The views of a scene show one set of named points, each view turned or mirrored, and shifted as a whole, with a little noise and some points left out.

Scene 1
View 1
(108): [  5  11 -11   3  20 -17   5   7   6 -13  15   4 -19 -17 -10  -8   4   8
   2  13  19 -18]
(59): [  7 -15  -1   1  -5   0  14 -21  16 -16  19  16 -15 -24   5   9   6   1
 -10  10  17 -11]
(6): [ 11 -11  23   3   6   9  31 -13  -6 -26  24   7 -14 -20  -2   4 -15  -6
   7  23   1 -14]
(143): [  3   4 -16  13  13  -3  -9  15  12  -6   4  14  -2  -3 -17   2  -1  16
  -2  -9  29  -4]
(201): [ 17  12  11  20  29 -13  -8 -13   9 -25  18   2  12  -9  22  -7  35  19
  -4  -6  11   4]
(283): [ 17   2  17   5  24 -17  12   8  -8 -20  23 -13  -6  -8 -13  -7 -20  -1
  20   9  -4  -8]
(3): [  3  11  -6   9  20   4   5  -3   6 -14   1  18  -5 -16  -4   1  12  14
  -6   7  32 -10]
(294): [ -6   8 -42  28  14 -14 -19  13  40   3  22  16 -16 -14   2  -7  36  27
  -7 -16  32   1]
(268): [  5   1  -2  21  14   6   2  13   7 -13  14  11  -1  -3 -11   1  -3  13
   5  -4  18   1]
(239): [  8  -8   6  27  -2  20   6  18   4 -27  27  22  -6   6  -4   3  -5  16
   0   3   5  -2]
(15): [ -3   0 -17  24  10  10   0  23  14  -6  15  19 -10  -4 -17   1  -4  16
   5  -5  25  -1]
(162): [ 20   7  41   0  30   2  30 -29 -18 -34  12  -4   3 -23  12  -2   3  -3
   8  25   2  -9]
(226): [  5   7   5  10  23  11  14  -7   0 -16   3  14  -3 -17  -5   3   4   9
   1   9  27  -6]
(295): [  6   8  30  27  30  28  38  -2 -14 -30  26   7  -9 -16   4  -4  -1   6
  21  24   3  -2]
(135): [  7 -10 -13  10 -12   2 -10  27   9 -17  15  23 -10   9 -22   6 -18  12
 -10  -2  15 -13]
(244): [-16   3 -12  37  25  42  21   9  13   3   4  28  -5 -18 -13   8   5  17
  12  -6  43  12]
(245): [ 12 -15  10  23  -8  12   5  12   7 -28  33  17  -5   6   1   5  -7  10
  -1   1  -2  -2]
(20): [  5 -17  -9   4   0 -13   6  -5  21  -3  24   2 -15 -21  -9   4  -9  -2
   4  -3  11  -5]
(65): [ 13  14  -2   2  27 -38  12  17  -2 -18  35 -18 -31 -17 -14 -20  -8   1
  20  24  -8 -24]
(128): [  1  -1 -16   5   4   8  -5  -2  14  -8  -7  29  -2 -11 -10   9   5  14
 -18  -5  43  -8]
(251): [ 11  20 -10   1  19  -9 -14  10   0 -22 -10  19   0  -1 -11  -3  10  21
 -17   5  34 -18]
View 2
(295): [  8  11  -1  12 -34 -29  -8 -16 -36  15   9 -32  -4  15   7  -2  -8 -34
  -3  -3 -12  31]
(251): [ 14   6   3   4 -22  16  43 -17 -21 -18   0 -37  10 -12   6  19  -8  17
 -17  -1  -5 -17]
(244): [ 11 -12   8   0 -36 -43  28  17 -10 -11   5 -14   1  12  18 -17  11   2
 -31 -17 -25  -8]
(201): [ 11  16   8  18 -41  12  43   0 -19  20  -6 -59   1 -28  18   4  -4 -13
 -18   8  -4  17]
(59): [ -6   9  13  23 -42 -15  24 -20   1  -8  -1 -31 -15 -24  13  18   5  11
  10 -16 -18  24]
(294): [ -1  -1  -6  14 -38  -2  72  22  21 -17 -10 -49   5 -12  27   9  -2  22
 -28  12 -31  -1]
(143): [ 15   5   4   6 -16  -4  44   4  -3 -16  -8 -24   6  -7   2  11  -1  16
 -16  -5 -13  -1]
(128): [ 10  -3  14   6 -33  -6  41 -10  -7 -20   0 -22  -3 -20  10  11   9  26
 -16 -18 -14 -13]
(283): [ 10  32   0  17  -5  -1  13  -7 -14  -1  -7 -25  11   1 -12  14 -16 -17
  12   1  -2  36]
(226): [  6   9   9  11 -34 -13  20 -12 -20  -5   6 -27   3  -7  11   2  -2  -3
  -7 -12  -7   3]
(245): [ 24   2   4   8 -19 -15  21  -9 -12   8 -13 -32 -25  -3  -7  23   7   5
  -5   3 -23  39]
(65): [-10  38 -19  24  -7   4  19 -11   1 -16  -4 -39  22  14  -2  25 -34 -15
  20  16 -12  36]
(162): [  2  28  14  23 -38  -4  -6 -31 -39  17  10 -38   0 -16   8   4 -10 -32
  13 -12   7  29]
(108): [ -5  18  -5  16 -24   0  31 -10  -2 -19   0 -35  13  -1   9  18 -16   3
   2   2 -13   9]
(6): [  1  17   8  20 -29 -21  -4 -28 -18   0   4 -23 -11  -4  -1  17  -3 -10
  18 -14 -10  37]
(3): [  3   7   6  11 -35  -5  31 -12 -14 -12   5 -32   5 -10  14   7  -4   6
 -11  -8 -11  -5]
(20): [ -3  19   8  23 -21 -15  32   1  15 -14  -9 -22  -1 -17   2  15   1  11
  10 -11 -16  31]
(15): [ 15  -2  -1   4 -16 -19  37   8   0 -16  -7 -22  -1   7   2  10   1  13
 -18   0 -25   7]
(135): [ 22  -1   1   2  -5  -7  34 -10  -3 -19 -13 -19 -14   0 -13  32   4  28
  -6  -2 -22  16]
View 3
(6): [ -9   8  -5   4  -6 -29 -16  24  20 -10  17   0  -4   8   6 -14  19  14
  21 -11  -2   7]
(201): [-49  -1  19  22  12 -19 -22  -6  11 -31 -25  -4  37  -2 -12 -11  19  29
   6  11 -10 -14]
(3): [-23 -13   7   3   6 -13 -17   2   7  -9 -26   3   4   3  -4  -8   4  33
   3   7  14  -1]
(251): [-21 -24  16  10   8  -1  -7   3   0 -23 -34  12   7   1  13  -9   9  39
 -15  21  22  -8]
(295): [-16   2   6  11   6 -23 -30  12   5   5  22 -30   2   8  -4 -25  17  18
  37  -6   2  -8]
(65): [-10  -9 -32  25 -23 -25 -32  16  -4  -9  -7 -13  17 -10  28  -3  10   6
 -21 -21  -7 -17]
(128): [-19 -11  18  -9  13  -7  -8   9  10 -17 -41  27  -4   5  -9   1   0  38
   1  15  24   7]
(239): [-14  -5  19   1  24 -19 -28  31  14 -11 -14   9   8  -7   7   2  14   8
  24  14  21 -11]
(135): [  0 -10  11  -4  17 -13 -21  37   9 -18 -28  29   0  -9  19  11   8   7
   2  11  29 -10]
(244): [-11  -6  20 -17  23  -6 -35   9  -8  12 -34  -3  -7   8 -36  -1 -15  32
  34   5  28  -4]
(143): [-12 -11  12   0  11  -5 -23  16  -5 -19 -40  17   9  -1  -3   6   0  25
  -3   8  19 -11]
(283): [ -2   4  -6  19 -11 -15 -27  26  -7 -23   5  -3  14   2  12  -8  18  11
  -1 -14  -8 -18]
(59): [-27   5  -3  -4   0 -31 -12  14  33 -16 -18  21   0   3  -5   0  10  22
  11  -2   1  17]
(20): [-12  10 -10  -4  -5 -24 -26  25  13 -19 -27  24   7  -2  -6  12   3  12
   2 -13  -1   2]
(294): [-43 -15   2   1  17 -20 -37  -2   8  -9 -76  14  26 -18 -14  20 -13  23
  -8  11  17  -9]
(268): [-12  -3  14   3  13 -10 -29  20  -2 -15 -24   7  11  -1  -4   1   6  19
  12   5  13 -14]
(226): [-18  -6  10   2   4 -11 -16   6   5 -11 -13   1   0   9  -9 -13   6  34
  12   3   9   0]
(162): [-24   8   4  20 -11 -23  -9   4  14 -21  27 -15   8  17  -1 -33  29  32
  17  -9 -18   3]
View 4
(108): [  5  -7  -2 -18 -18   6 -21  -5   1  -8  11   9  28   0  14   4 -15 -15
 -22  -1   2 -20]
(6): [  8  -3  -1   1  10  15  -6 -27  14  -8  29  -9  17  -4  26 -22  -6  -1
 -48  -6  22  -5]
(251): [ -4 -16  -7 -11 -17  -9 -31  16   1 -23  -3   9  23 -19  11  -9 -12 -20
  10   5   9 -15]
(135): [ -4  -9 -10 -25 -16  13 -22  -7  13 -12   9 -13  -5   1  23   2  -6   2
  12  12  35 -23]
(59): [-11  -8   2  -4   3  13 -22 -39   4   3   6  14   8  -4  17 -19 -15  -6
 -23   0  15  -6]
(226): [  1 -12   2   3   3  -7 -12 -12   4 -15   4   0  33  -8  14 -11  -7  -4
 -16   5   9  -2]
(3): [ -3 -13   0  -3  -4  -9 -22  -9  -1 -14  -3   8  29  -9  12  -7  -9 -10
  -8   8   5  -5]
(20): [ -6  -3   3 -14  -6  21 -11 -36  18   2  10   8  16   7  12   3 -21   3
 -13  -5  12 -25]
(128): [ -7 -22   3  -6  -5  -7 -26 -17   0 -11 -15   8  16  -8   6 -11 -11  -7
  18  14  20 -10]
(239): [-17   0 -12 -10  -2   3 -14  -8  12 -15  10 -16   2  -2  34   2   1   8
  -7  17  24  -1]
(294): [-35   0  -2 -27 -25  -6 -30 -15  -7   2 -23  27  20   8  12  34 -17  -6
  14  19 -15 -12]
(143): [ -8 -11  -3 -13 -14  -1 -17  -4  10 -16  -5   1  23  -2  11   9 -13  -1
  14   9  13 -21]
(283): [  6   7  -6  -8  -5  17  -1   0  29 -21  33  -8  31  -5  23   1 -17  -2
 -35 -15   8 -26]
(244): [ -2 -14   8   1   4 -24  -1 -25  -5 -10 -17 -15  41  12  10  16   6  18
   4  34  13   8]
(162): [  0   1  -2  19  20   2  -6 -10  18 -22  29   2  37 -23  24 -33 -11 -10
 -58 -18   1   2]
(268): [-10  -2  -5  -7  -6   0  -9  -6  14 -17   5  -8  23  -2  21   8  -8   5
  -1   9  12 -11]
(15): [ -5  -6  -3 -18 -13  -2 -12 -11   7 -11  -2 -10  21   9  18  18  -4   7
   6  19  16 -13]
(245): [-22   6 -14 -10   1  14 -13 -15  19 -12  18 -14  -4  -4  39   0  -3   9
 -15   9  24  -5]
(295): [  3   4  -5   9  14  -7   4  -9   9 -18  26 -19  37  -4  35  -6   6   6
 -56   6   7  14]

In a view up to two points have been moved. Name them for each view, in the order of its rows, or write -.
view 1 => (239)
view 2 => -
view 3 => (3)
view 4 => -
